Points on a hilly landscape, in no order, each with its height.
From any point a ball rolls to the lowest of the 2 points nearest to it. It stops when none of these is lower. Distance is the straight distance between rows; heights are no part of it.
veg (h 305): [ 31   7 -16  18  42 -27 -10  -3  26 -25  -8  -1 -30 -14  18  -3 -20 -32
 -28 -16  -1  -8  16]
pem (h 230): [ 36   8  11 -13  30 -19  12 -36   7 -53 -22 -16 -13  -5   4 -26  29   3
 -14  19  30  20  -1]
zufi (h 550): [ -5  17  20  27 -14   1  -9  33 -23  47  23  21  27  -3 -26 -10 -30  13
  -3  -5  -7  -8  13]
Nuv (h 97): [ 39  14  -5   9   7  11   3   3 -12 -43  -2  15 -26  18   7   7  19 -20
 -13  -2 -12  -4  33]
kipam (h 166): [  8  16 -35  20 -17 -32 -21  20  11 -19   3  -1   9 -16 -16  -3   9  -7
  13  -5  29 -23   1]
Tef (h 475): [  5   0   4   4 -17  -3  20   4  -3 -33   0   9 -15 -15  24  37  21  -3
 -50 -18  55  -9   3]
takem (h 217): [ 12   2  -5 -27  15 -32   7  22  -8 -17  12 -27   2 -38  10 -37 -16   6
 -25 -51  -3  -9  18]
peta (h 511): [-10 -25  17  28 -21  20   0  23 -20  43   6  15  -4  22 -15   2   5  -1
 -20   5  16   9  15]
pup (h 134): [-12   5  -4  13  12  12   7   0  13  51 -33  -9  17  -1 -13 -17 -54 -36
  -5   5 -14   3  12]
Kikav (h 867): [-13   0  17  30 -12 -35  -4  17   7  50  -7   4  -3  17 -15 -29  -9  10
  10   3  14 -16   0]
nerip (h 28): [ 12  19 -31  30  11  13  -8  34  11 -13  26  30 -14 -11  -5 -14 -43 -30
  27  21 -21  -8  12]
Padu (h 192): [-20 -11 -10  30 -31   9  -3  -2 -12  -4 -20 -15   9  15  -2 -10  47 -29
 -12  20   7   0  29]
Fon (h 223): [-24  -1 -24  20 -26  -4  -2 -12  -9 -10  -7  -7 -11  17  -1  14  50 -17
   7  22   2   1  -2]
Rodob (h 757): [-18 -19  37 -22   1 -41  25  -7  -4  -9   4 -18  21  -4   1   3  23  43
 -10 -11  23   0 -17]
nidig (h 387): [  5  -3  -8  -7   6 -26  -4   6   9  12  10  -3 -24 -18  21  44 -12  13
 -33 -41  26  -8 -22]
zovi (h 50): [ 14  10 -26  -2  -8  28  -1  16  11   5 -33   3  30 -15 -14 -14 -29 -23
  -5 -13  34  -9  17]
vemop (h 172): [ 13  11  -9 -37   9 -28   5   3  -7 -20   3 -33  16 -43  -8  -5   5  16
 -11 -42  20  -4 -12]
bemo (h 246): [-16  11 -13  -6 -24  22  -8  -7 -29  47  -5 -27  32 -22 -35 -16  -6 -12
  11   7 -19  17  -2]
gasom (h 261): [ -3 -19   5  15 -21  32   0  30 -18  14  35  23 -31  20  20  -2  -2   7
  -6   4 -21   0  15]
kem (h 470): [-38 -29  16 -10   8  18  25 -17  29  23 -32   6  11  25  17 -25 -25  -4
   6   8  -1   1   3]
nani (h 471): [-42 -21 -42  -6 -34  21  38  15  -5   4   6  28 -13  31 -24  12   5  -3
   2  -7   4 -14  10]
pupuv (h 437): [-32 -10 -23  -8 -21   1  38  12  -1 -18 -15  20   3  28 -13  -4  15  15
  10 -10  31 -11  11]
gif (h 404): [ -8  -9 -26 -12 -22  -2  -4   7  29 -29   7  13   1 -18  31  27  11   9
  -8 -13  37 -35 -18]
zetip (h 169): [ 20 -11   7 -30  -2  38 -23  20   8  10  13  13  24  -8  10 -28 -29  32
  12  -9 -15 -17   3]
gepe (h 391): [  4  10 -16  -9   5  -4  22   9  -5 -26 -20  10  -8  23 -12 -17  22  22
  27  -1  36  11   1]
lobuv (h 80): [ -6 -12  -1  17  12  -9  -1  -3  28  21 -24  19   2  51 -25  11  -6  18
  34  27  -4 -15 -13]
lofis (h 146): [ 17  23   3 -21  27   4  -1  -9   4  -6  13   5 -14 -28   8  23 -24  15
  15  -7  19  26 -38]
korut (h 395): [-29  12   7  27 -12 -16 -13  -7  -5 -26  26   1  15 -28  31   8   8 -34
  -1  17 -14   3   3]
zosev (h 409): [ 33   0  23  -2  35 -19  -9 -10   2  10 -15 -49  -1  -3 -30 -19  19   9
  13   1 -10   8 -29]
muva (h 291): [-21 -11  17  20 -16  36  23   6 -17 -22   7  30  24  23 -15  40  12 -26
 -10  23  -4  -9  27]
Pugo (h 497): [-15 -21   1   0 -25  24  12  20 -33  35  24  25  -3  29 -33  13  -1  15
 -16 -16  -3  12  16]
vubit (h 446): [ 10 -24  -7 -10 -29  40   9   6 -23   3   7  16 -26  23  -3  28  34  15
 -27 -15  32  12   8]
bola (h 240): [-19  12   6 -23  16   6  28 -43 -18  10 -20 -21 -23  -1   5   0   8 -13
 -12  -6  -5  39 -18]
dele (h 485): [ -5   3  19   3  -3  10 -19 -16  -5  -7 -13 -10  69  -5 -19   8   2 -14
   3  11 -23  -9  18]
maf (h 184): [-15  -3   5  40 -27 -15 -12  24 -17  10  18  -1 -19   4  13 -18  29  -5
   1  15  10   3   6]
rotus (h 229): [  2 -26  -2  -4  -9  36   4  28   0   8  13  30 -10  37  14 -14 -15  19
   3  -4 -29 -19  25]
dinup (h 322): [  4  10  20 -14  -9  14  23 -16 -47  -2  15  16  -4  14  -9  36  20   1
  -6 -16 -24  29  15]
Vufik (h 444): [  2   3 -25  -3  26 -56  13  -6  36 -26 -31 -14 -11  -1   0 -13   1  -3
   2  -2  29 -12  -8]
dusa (h 366): [ -7 -30  40  -6 -18  25 -20  -7 -18  35  32   2  -5   2  16   6  18  30
  -6  11 -10  23 -17]
Firi (h 74): [ 23  14 -13  10  -3  16 -23  36 -13   1  21  23   9  10 -15 -18 -15  15
  27   3 -25 -12  16]
pob (h 297): [-20  15 -23 -13  -5  19  23   8 -27  18   4  -5 -28 -15  10 -25 -14  -8
   5 -13   7  36  -1]
mit (h 419): [-15 -19 -26   5 -49  40 -17   7   6  29   1   2  18   0   2 -15  -6 -13
  -1  20 -24 -22  22]
Vek (h 388): [  8 -16 -19 -19 -15   9   5  13  -5 -15  22  23 -44  33  24   9  26  31
  -2 -19 -17 -19   4]
Turop (h 407): [-14   9  38  17   3 -15   4   3  -5 -30  16   7   4 -28  36 -19   9  -5
  -8   7  40  20  -3]
tinug (h 492): [-41  -4 -10  15 -44  20   0 -13  -5  29  -6   4  30   9 -23 -16  11 -13
  31  47  -4   7   5]
legof (h 307): [-13   3  22   5 -18  24  32   0 -41 -20  20  30   4  21  -7  38  19 -23
 -17  -6 -26   9  38]
zadod (h 425): [ 10  13 -26  -3  34 -31   0 -13  24   6 -39 -28 -11  -9 -26  -8  -9 -14
  10 -12  22   8 -22]
zifad (h 393): [ 10  -4  10  -8   6 -17 -16  17  -9  16  18 -16 -23 -17  18 -17   4  24
  -9 -26  -3   2 -11]
kip (h 78): [ 30   9 -23  -8   2 -19   6   5   3 -56   0   3  -9  -6  15   7  17  -4
 -23 -19   9 -19  25]
ruf (h 165): [ 30  21  -8  31 -10 -40 -21  32 -28 -17  24  -7 -21 -14  -8 -10  33   6
  -2  -6  23  10  13]
sime (h 135): [ 16   2  -5  35  13  13  -1  16  13 -17 -29  14  -1  30 -13 -21   2 -23
  14  27  14  -4  24]
bedis (h 469): [ 28   7  46  -1  10  14  -2   5 -29 -10  20  14 -21   7  21 -10  14  22
  -5  -1   5  30   3]
Tida (h 326): [ 13  14  10 -18  15  21   9  17 -36  20  12  -8 -19  -9  -3 -26 -17  10
   6 -25  -5  34  -2]
Zol (h 250): [ -5   0   8   3  21  -8   1 -37   3   5 -42 -33   0  23 -20  -3  31 -10
  11  23  -9  20 -10]
pid (h 364): [ 14  20 -12   9   5  12   7  29 -11 -15   0  25 -14  10 -17 -29  -2  12
  38   7  36  19   2]
moro (h 89): [  7  21  13 -32  20 -15  22 -11  -6 -34  -6   0  25 -11 -16  19   3  28
  16 -18  35  14 -21]
defi (h 512): [  7  12 -22   6  -7  21   1  12 -12   9   6  24  -1  28 -38  34  -4  22
  44  22   3  11 -15]
bov (h 266): [ 23  22  -7 -20  18  13   4 -29 -21 -23 -24 -16   6  11 -24   5  22 -13
  12  -3 -24  26  13]
konel (h 829): [-43 -16  24  -1  -7 -16   9 -15 -11  37   3  -5  41   7 -33  11  -7   0
 -15 -11 -24   1   4]
mobe (h 282): [ 26  22 -26  17  12 -13 -22   6  -7 -26   2  -5  19  -7 -19  24  -5 -34
  -6 -15 -29 -12  31]
busi (h 448): [ -9 -26   2 -15 -23  24 -14 -31 -13   6  -1 -16   9  11   2  20  42   0
 -23   1 -19   8  11]
zukep (h 69): [  2   8 -29  11   1  21  22  28  -3  13  13  21 -54  13   5  12 -27   1
  14   9   0  12  -9]
muvav (h 786): [-23  -5  43 -10   5 -52  18   3 -10  -4   9 -20  50 -18  -8 -11  -2  25
  -7 -14   1 -15  -3]
gades (h 164): [  5  10  -3 -21  28  19  -2  -3  17   1  -6   6  22 -14 -10 -28 -43   3
  37   6 -10   7 -13]
Gali (h 183): [ 28  24  11  14  -1  -3 -13  -3 -11 -27  32  25 -28  -9  13  46  17   4
   6  12  17  12 -26]
luk (h 403): [-23 -25 -22  -1 -36  30  -4   9   0  30  13  12  20  -1  -8  18 -20  -9
 -22  -7 -20 -18  17]
Fom (h 75): [ 15  -4 -12  -9   7  21 -27   1  23 -30  -4  10  24  -4   4 -35  -2  -1
  29  15  -8 -14  12]
gis (h 268): [-24   1 -28   0 -32   6  -5   3  -2   4   7  -6   7 -21  12  11   6 -12
  -3  -4  11  -3  -5]
nas (h 257): [ 22  -9   5 -17  22  -3  -2 -18  18 -35 -21 -14 -18  11  16 -43  28  13
   2  10  11   7   2]
Peti (h 676): [  4 -22  -9 -20  -9  22 -17   4  49   4  -5  15  16 -13  27   9 -32  13
   2   1  20 -30 -14]
zov (h 287): [ 21 -10  13 -22  15 -17   1   1   0 -37  -3 -19  11   6   1 -58  29  27
  14   8  -9  -3  16]
dus (h 227): [ -5  -2  13 -31  -5  33  10 -56 -19  11  -3 -15 -22 -18  27  18   8 -12
 -31   0 -19  36 -18]
naz (h 435): [-24 -28 -17   1 -44  43 -10 -12  -3   6   9   2   7   9   7   8  28  -2
   5  31 -19  -1   6]
val (h 350): [-11 -43  17  -4 -35  30 -12  -2  -5  19  46  25 -14  18   5  40  22  29
 -11  18 -10  10 -15]
burut (h 479): [-14 -14   2  17  -8  27   6  -6   6  11 -33  -8  15   1   6   8  -1 -37
 -30   5  22   4  21]
Mepe (h 243): [-17   0   8  35 -26   3  -3  32  -9 -20  22  25  -4  12  10 -13  23  -2
  17  25   9 -16  10]
Lopeg (h 196): [ 17 -11 -10 -25   5  46  -2  13  -1  10   7  13 -10  15  13  -9 -25  18
   8  -9 -27   6  10]
Salor (h 232): [-34  13 -14   8 -15  -6 -10 -13 -14  35   1 -18  41 -21 -24   4 -19 -27
   7   9 -42   2   5]
Fiv (h 332): [  3 -25   1   9 -23  32 -12   0   5   0  31  19 -42  13  31  39  24  11
  -7  33 -18  -6 -16]
gabub (h 112): [-27  -2   4   4   7   8  23 -11   6   7  14  19 -34  12  29  10 -21  -2
  12  23 -26  17 -13]
Suko (h 460): [-13 -16  18  -2   1  11   6 -25 -10   9 -28 -25  22   6  -6  12  15 -16
 -29  -4  -7  12  20]
Vesub (h 424): [-22 -17  24  -9   8   7   1  -3  38  30  -7   7   9   4  22 -39 -37  11
  25  17  -5  -7 -15]
fezup (h 221): [  1   1  -1  12  -6 -18  -8  20  23 -26  -3  13  29 -13   5 -12  -7  -3
   4  -1  26 -27   9]
guf (h 239): [-15  17  18   2  28 -15   9 -30 -10 -11 -21 -30  12  -8  -7 -20  10 -29
   8  11 -19  28  -3]
vedu (h 277): [-23  -7  12  26 -31  39   9  23 -15 -20  21  33  14  10  -6  21  15 -11
  13  42   8 -14   9]
Nuras (h 438): [-25  12   3  15   5  -9   1  -4  10   1   2   9  14 -10   2   8 -16  -7
  28  22   8  11 -21]
Rozu (h 111): [  1  -8 -20   8   1  -6   1   3  27 -23 -20  20   3  42 -12  18  12  16
  28  17  11 -28  -4]
makav (h 427): [  5   2  -3 -13  -1 -38 -14 -22   6 -24   8 -19 -16 -24  32  14  27   8
 -28 -16   9  -5 -20]
Sor (h 609): [  2  28 -47   8  19 -16   5   5  10  -4   2   6 -28 -13  -5  28 -35 -27
   9  -9  -3   6 -13]
tuv (h 426): [ 25 -17   8  -4 -20   8   0  19 -20 -12  15  12 -21  28   9  12  37  37
 -17 -13  12  -5  17]
Nota (h 337): [  2  10  -1 -24   6  18  37  -6 -33  -3 -12  12  -2  23 -26  28   2   5
  -4 -26   7  26  15]
dudub (h 193): [  2   9  32   3 -12  -8 -12   5   4  66  -6 -19  34 -11 -35 -41 -21   3
  -6  -7 -11 -30   5]
zosus (h 445): [ 23 -16  20 -10  -3  10 -22  12  -2  30 -13 -33  19 -20  -4 -19  -4   8
 -28 -27   8  -9   7]
lizis (h 313): [ 17 -10  26 -40  18   1   7   0 -12 -25   4 -26  18  -6   5 -49   9  23
   0 -22 -36  -8  17]
vig (h 386): [-13 -17  34  -6   2 -18 -11  -3  28  31   0 -18   2 -15  18 -41  -9  15
  17   3   6 -12 -30]
rubus (h 213): [  3  -7  14 -26   9  36  -8 -30  -7  15   0 -23 -25 -11  35 -26   6  -2
  -7  11 -28  30 -15]
bapu (h 459): [ 25 -14  -5  -2  -5  -5 -33   8   1  26  -5 -19   3  -1 -11  25  11  20
 -17 -19   7 -15  -6]
saban (h 228): [  8   7   8  -2 -18  19 -14  -1 -18  59 -21 -26  44 -13 -54 -13  -6  -3
  -7  -6   1  -7   6]
nibi (h 101): [ -3  13 -15  24 -32 -20  -6  23 -35 -27  27  -2 -22  -4  13  -1  47 -10
 -10  -3   1  -3  18]
Fav (h 162): [ 20  -3  -2  36 -11  17 -20   7  -2 -16 -25 -10  -2  11   1 -16  36 -24
 -11  27  21   4  27]
Vup (h 263): [-19  19 -40 -13   2  -1  17 -18 -14  12 -19 -23 -36  -6   4 -16   9 -16
   4  -7   4  35 -14]
zil (h 349): [ 10  -4  16  -1  41 -36  -6   3  26  31 -14 -31 -11 -20   4  -9 -34  -7
 -21 -31  -3  -7 -18]
Kago (h 155): [-18 -26  22  12  -9  -2 -22 -22  24  14 -14 -14  11   4  26 -14  19  -8
   1  31  -4  -5  -6]
gapi (h 367): [ 14  -3  -1 -13  22 -18  -6  17   6  31  -2 -16  -7 -19   0  21 -34  12
 -23 -47  14  -4 -18]
nosu (h 276): [  8  22 -26  14   8  -2 -10  -6 -11 -11  -7   0   9  14 -23  36   2 -27
  15  11 -34   2  11]
fizi (h 557): [-13  18   9  -2  18 -37  21 -17  15 -48  19  26 -24 -11  42  19  -9  -1
  -8 -13  11  -6 -22]
nol (h 289): [ 37  21 -17   5  29 -20  -3 -10  -5 -21 -20 -17 -10  -8  -7  15  -9 -38
 -30 -23 -20   6  29]
Zudap (h 466): [ 11   0 -16   6  25 -78   2   3  27  -9 -21 -23   4   5 -23 -23  -3   5
  14   1  -7 -23   3]
meleg (h 895): [  2   3   7  43 -14 -50 -10  34  12  13  -2  10   3  18  -8 -39  -3   2
   4   8   9 -37  26]
lenu (h 727): [-20 -26  22 -24 -11  -6  14 -16  15   5 -23 -13  29  -6   1  -2  16  24
 -11  -7  43  -6 -12]
lede (h 505): [-15  12 -23   9 -17  20  -4  -4 -16  12   1   3  13  14 -28   9   6  -2
  39  40 -23  16  -3]
Fekor (h 382): [ 13 -21  42 -18   0   1 -30 -19  -8   8  26 -15   5  -6  15  21  31  38
  -7  -3 -20   2 -26]
Luzif (h 248): [-23  15 -31   7 -12 -22  -7 -21  -4 -30  -1 -15  -5   2  11 -12  42 -22
  14  16 -27   2   4]
vosop (h 327): [ 31  -8   5  13  36 -28 -28  11  21   9  -2 -25 -21 -23  17 -30 -21 -18
 -29 -21 -11  -6  11]
pelu (h 197): [ 15   5  18 -24  29   4  -1 -20  -5   2   2 -18 -31   1  13 -22  10  14
  10  -5 -25  24 -23]
Daguv (h 339): [ -5  -7   8 -46   5   8  22 -14 -21 -18   2  -3   3  16   9 -16  15  26
   3 -29 -35   3  15]
zube (h 813): [-37 -14  44  -5 -19 -24  13  -1 -24  28  13  -4  50  -5 -32  -8   5  26
 -12 -13   3  -4   2]
nivud (h 200): [ 42  17  -1  39   4 -25 -24  23  -5 -28  25  16 -39   4   1  17  29   4
   4  10  27   1  -9]
Pil (h 420): [-26  21  -2  29   3   2   1 -10  11 -24  16   9  14 -30  15  20 -21 -43
  15  39 -12  12  -7]
Mife (h 396): [ 26 -10  46  -2  17 -20 -31 -15  -1   4  11 -38  21 -15  -6   4  26  25
   1   3 -15  -1 -28]
rurap (h 300): [-13  -1   8  -2  14 -69   3  -5   5  -8  10 -40  -2 -31  11 -50  17   1
   0  -8 -10  -4 -11]
favo (h 194): [-24 -19  20  15   2   0   6 -24 -15  20   2  -4 -31  29  21  -1  23 -10
 -15  16 -31  24   4]
gimos (h 843): [-23 -11  22  17   6 -18   9  -1  -7  46 -17  -7  14  22 -26 -12 -10  -1
  -8  -2 -13   0  12]
sote (h 163): [ 33  21  -2  -2  16  17  -4 -11  11 -20  12  22 -36 -20  23  36 -18  -4
  -6   5  30  17 -31]
vaf (h 423): [ 24 -24  41 -12  18 -11  -6  20   3  30   4 -29  -8 -15  14 -29 -10  28
 -27 -32   3  -9 -10]
feba (h 586): [-25  20 -10   9  18 -41  21 -11   6 -22  14  18 -29   6  19  27  -4  -5
  10  -5 -12  -1 -19]
Zeka (h 259): [ 14   7  -4  -6  16  27  -1 -30  -1   2 -33 -14  -8  16 -12  15  15  -7
  11  21   8  30 -13]
zof (h 519): [ -7   1 -17  12  -7  35  26  -4  -3   8   1  20 -21  20 -23  53  -7  -5
  17  38   2  22 -13]
Toti (h 137): [  9  -3  16 -22   5  49  -2   9  20  17 -12  13  33 -15   5 -39 -49   7
  13   4  14  -2   4]
vene (h 376): [  1 -24  -2 -14  -4  22  18  11 -17  10  -5   5   3  22  -1  17 -12  -9
 -48 -44 -20  -8  46]
Laneg (h 139): [-11  -2  -2  -9  17  10  -2 -13  24  -5  17  13  -8   3  25   7 -35   4
  28  23 -50   5 -12]
fod (h 699): [-16 -34  20 -15 -11  18  -7 -22  41  20 -22  -3  22  -9  24  13 -10   5
 -17   1  36 -11 -16]
tasu (h 394): [  6   9  -8 -24  -4 -26  14 -15 -18  -5  -2 -24 -39 -11  12  10  29  21
 -27 -29  28  15 -23]
tez (h 458): [-26   4  -8   6 -10  -3 -11 -11   9  31  -2 -17  -2 -11   3 -28  -9 -11
  32  31 -12  19 -24]
mudu (h 56): [ 17  11  -7   7  21 -16 -11   4  18  16 -31   4  24  29 -47  -3 -16  15
  31  10  -5 -18  -4]
rosob (h 601): [ -4  27 -38   4  23 -45  -8 -14   9 -16  11  -2 -37  -6   5   8  -6 -15
  19  -7 -27   4 -19]
neru (h 123): [  3  30   1 -22  24  -4  23   4 -10 -22  12  21   2 -12  -6  20 -30  13
  21 -24  19  19 -14]
Mil (h 206): [ 32   9  20 -23  31 -34  18 -31   0 -49 -10 -11   0  -5   9   4  11   6
 -23  -7  -2   6   6]
bisoz (h 150): [-35   0   6  25  -1 -11  21 -25  -3   9  16  12 -58  17  36  15   7 -20
  -8  27 -29  20 -20]
ler (h 340): [-17  10  12  43  -4 -41  -8   8  10 -36  20   7  -6 -23  31  -8  16 -26
  -9  17  23  -6  -1]
Mepem (h 515): [-48 -24  32   3  15  -8  37 -20  11   8 -25   3   3  23  15 -10  -5  -7
 -16   1  10  14   5]
nemi (h 94): [ 18  -6   6 -24   1  36   0   5  18  24 -39  -9  30  -8 -14 -28 -28   6
  -4 -14  39 -11   6]
kop (h 616): [ -9  20 -28  13  12 -14   4   3  21   4   3   4   1 -36   3  47 -49 -30
  -3  -6  14   2 -22]
luzen (h 347): [  5 -10  23  -7   5 -36  -3  -4  22  18  -9 -44   9 -21  -8 -54  10   7
  12  -6   7 -17 -26]
geron (h 483): [-21  -9 -34  -5 -23   6  19   7 -26  21  15  14 -23  35 -31  29  12   4
   2 -14 -15   8   7]
gamu (h 353): [-16  -6   4  -4 -10 -10   6   2 -17  22  13  -8 -30  -4  17  -3  18  15
 -14 -18  16  21 -15]
tisuf (h 116): [ 27  16  -7  30  10  24 -10  11  -3 -43   4  23 -23  13   0  -8  17 -30
  16  31  -5   2  20]
zut (h 514): [  2   6  15  -6   7 -14  30 -24   6 -35  -8  19 -33   7  31  29  12   7
 -30  -7  37   3 -18]
zeruk (h 509): [ 10 -11 -32  14  -9  42   5  19   7  18 -29   9 -13  24 -19  19 -13 -21
  -8   5  17 -11  13]
pegug (h 474): [-24  10 -28  -4 -33   2 -10 -15  12  40 -19 -15  19  -7 -22 -28  -5 -13
  41  30   0  -3 -15]
rebun (h 92): [ 44   3 -13 -15  19   7 -33  16   5 -28   4   7  18   5 -22 -30   0  22
  25  -6 -18 -18  21]
foveb (h 303): [ -8 -42  13   8 -32  28 -15  14   4   3  34  19 -29  14  48   6  22  13
 -22  11 -10 -22   4]
dap (h 629): [-19   8  -6   4   3  -9   3   0  21  -7  -5  11  38 -21   3  43 -35 -18
  -6  -9  15 -17  -8]
zeko (h 280): [ -2  -4  -3  28   0 -26 -11  10  43 -43   4  18   1 -15  23  -3   6 -17
   5  17  38 -28  -6]
goru (h 136): [  1  -6  21 -18  -5  -2  -5  -2  29  45 -18  -2  45  -2 -20 -25 -38  15
  -9 -18  -5 -48   6]
Vipuv (h 49): [ 20  10 -32  22   5  -5 -28  24  15   2   8  12 -14   1 -10 -28 -15  -8
  32  11  -2 -10   1]
beran (h 518): [  4  12  10   1   8 -12  -2   8 -24  -2  -1  -9  15   6 -20 -12   8  12
  12  -6  -9   7   8]
tega (h 356): [ -5  -1  -8 -11   3  13  38   1 -22 -11 -17   9  -6  30  -7  11   2 -12
 -21 -28 -10   3  39]
Zanak (h 191): [-35  10  14  18 -12 -12  -4 -13  13  48 -14  -7  45 -15 -16 -14 -36 -32
   2  18 -16 -12   3]
poro (h 530): [  4  15 -20  25 -21  13  -5  34 -13  60   4  23  11  12 -40  -8 -32   6
   0   2 -11 -18  19]
Limik (h 651): [-11   1  -8  -6  -7   7   2  11  39   2  -6  28  45 -15   2  19 -53  -3
   2  -8  20 -43  -5]
Dapa (h 449): [ 30  10  48  10  14  -5  -8   3 -15 -26  17   8 -19 -16  25 -13  16  18
 -14   3  44  28  -8]
gebep (h 499): [  5   0   6 -11 -12   2 -13   2 -15 -19 -10 -24  49 -14 -10 -25  17  -2
  -3  -4  -7  -9  27]
satel (h 428): [-14 -10 -12 -13  11 -44   3 -20  37  -8 -26 -13   1   7   0  20  13  19
   7  -5  20 -18 -30]
rusup (h 82): [  8  12  17  -9  19 -21   2  -4  23  31 -29  -8  48  10 -51 -12 -29  15
  12  -7 -11 -37  -5]
teg (h 442): [ 11  -7 -15  -4 -20   3  -4  16   6 -14  -4  -1  -8 -11  15  11  21  17
 -22 -18  55  -9  -2]
fisi (h 160): [  8  17   3 -16  24  11  -8 -11   2 -26  28  13   0 -22  21  -8 -28 -10
  18   2 -38  13   2]
fufup (h 127): [ 22  17 -18   0   8 -48 -13  10   3 -43  15   1   2 -11  -6  11  17  15
  10 -11  14 -11   0]
Limub (h 107): [ -2 -14   6   6  -8   8 -36 -15  26 -10  -2  -4  30  -1  20  -3   8  -3
  12  26 -25 -20   0]
Kugaz (h 457): [  6  -9  11 -15 -14  53  20   1 -22   7  16  25 -28  11  16  16   1  13
 -10   2  12  29   0]
Vono (h 468): [ 18  -2  -1   6  -7   4 -31  -1  -5   4   7  -2  22  -3 -15  61  13   9
  -5  -1   1  -7 -10]
niv (h 498): [ -4 -12  -4  35  -7  30   4  22   7  17 -16  11   2  10  -2  13 -22 -39
 -23  14   4 -17  23]
Vuk (h 406): [ -3  -4  -8  -4  19 -30 -10 -18  28  12  -8  -9 -17  -6  13  41  -5  12
  -7 -13  16  -6 -39]
neb (h 269): [-12  14  -7  -5  15 -52  -9 -22  -1 -28  10 -27  -5 -10   7 -26  22  -5
  16   1 -43   2  -2]
Tegub (h 45): [ 17  21 -21  16   8  34  13  30  -8  -6   8  25 -20   2 -10   3 -38 -18
  21  14  -4  15  10]
suv (h 517): [  5 -14 -33  14 -30  38   0  33   4  50  -3  22 -11  21 -33  11 -25   2
  -5   8   4 -19  11]
lako (h 352): [-23   8 -27 -24 -14  14  12   0  21 -45  20  25   5 -28  35  17 -10   1
  12  -5  21 -16 -19]
Fuzo (h 351): [ -6 -11 -24 -10 -15  25  14   1   5 -17  22  32 -46  29  18  38  11  11
  13  20 -20 -15 -14]
fur (h 304): [-33  11 -51 -11 -33  22  15  -2   7 -20  15   7  -6 -26  18  20  -5 -14
  17  17   0  -3 -15]
kunot (h 271): [  9  12 -33 -18   9  12  -3 -21 -15  -3 -19 -14   3  29 -24  25   8 -13
  12  -5 -54   4  18]
feg (h 389): [-10 -31  -8  -2 -14  24   5  11 -14  38  19   5  -6   6   0  30 -26 -17
 -51 -33 -33  -4  29]
Keku (h 131): [ 27  11  16 -32  21 -36  15   4  -3 -47  11  -8  14 -31  -1  -2   2  30
 -10 -24  37   2  -9]
dar (h 344): [ 24  28   8   5  11  11  -6  37 -36   7  28  14 -11 -10 -15 -22 -20  19
  26 -10  15  30  -1]
Ruzu (h 536): [  6  15  40  28  11 -28 -10  28 -32  30  17  -6  12  -2 -27 -24  -9  17
   8  -6  -9   8   0]
faz (h 472): [ 17   2  22 -17  -6  42  10 -13 -16 -27   7  22 -23   5  37  -7  15   6
 -10   4  11  21   3]
zupop (h 175): [ 39   9  16 -20  33 -42   1 -20  17 -57   8   2  -6 -30  18  11  -4  15
 -26 -18  26  -5  -4]
Nis (h 90): [  2  10 -40  13   5  16   7  21  20  19 -26   3  -4  -6  -5 -24 -49 -41
  -2  -5   5  -5  21]
ziv (h 415): [ 14   2 -13 -22  18  -9   1 -10   1  18 -28 -43  -6   3 -33 -12  15  11
  16 -15  -3   4 -23]
zume (h 224): [-16  -6  29  12  25  -2  -3 -27  -3  18 -16 -25  -4  10  16 -17   1 -25
  -8  15 -42  22   5]
Busag (h 178): [ 23   8  16 -21  39   2  -9 -18   9 -26   3 -12   1 -23   9 -21 -10  -5
   5 -11 -17  11  -2]
Nuzut (h 476): [ -5   1   8   0  -8  18 -25 -19  -2   2   3   1  57  -8 -22  48  -2   2
  14  23 -10  -1 -10]

Call two points neighbours if one is among the 2 nearest of the other. Go from one point of each pair to the other, from neighbour to neighbour, staying as low as possible. Name the highest point that can't be avoided.
zovi and mudu -> bemo
nibi and moro -> nivud
Fom and nerip -> rebun

Two balls start at each pair of points below. Name the first point that both come to, or write none.
nani and zeruk -> none
beran and zosev -> none
feg and vubit -> none
defi and Fuzo -> none
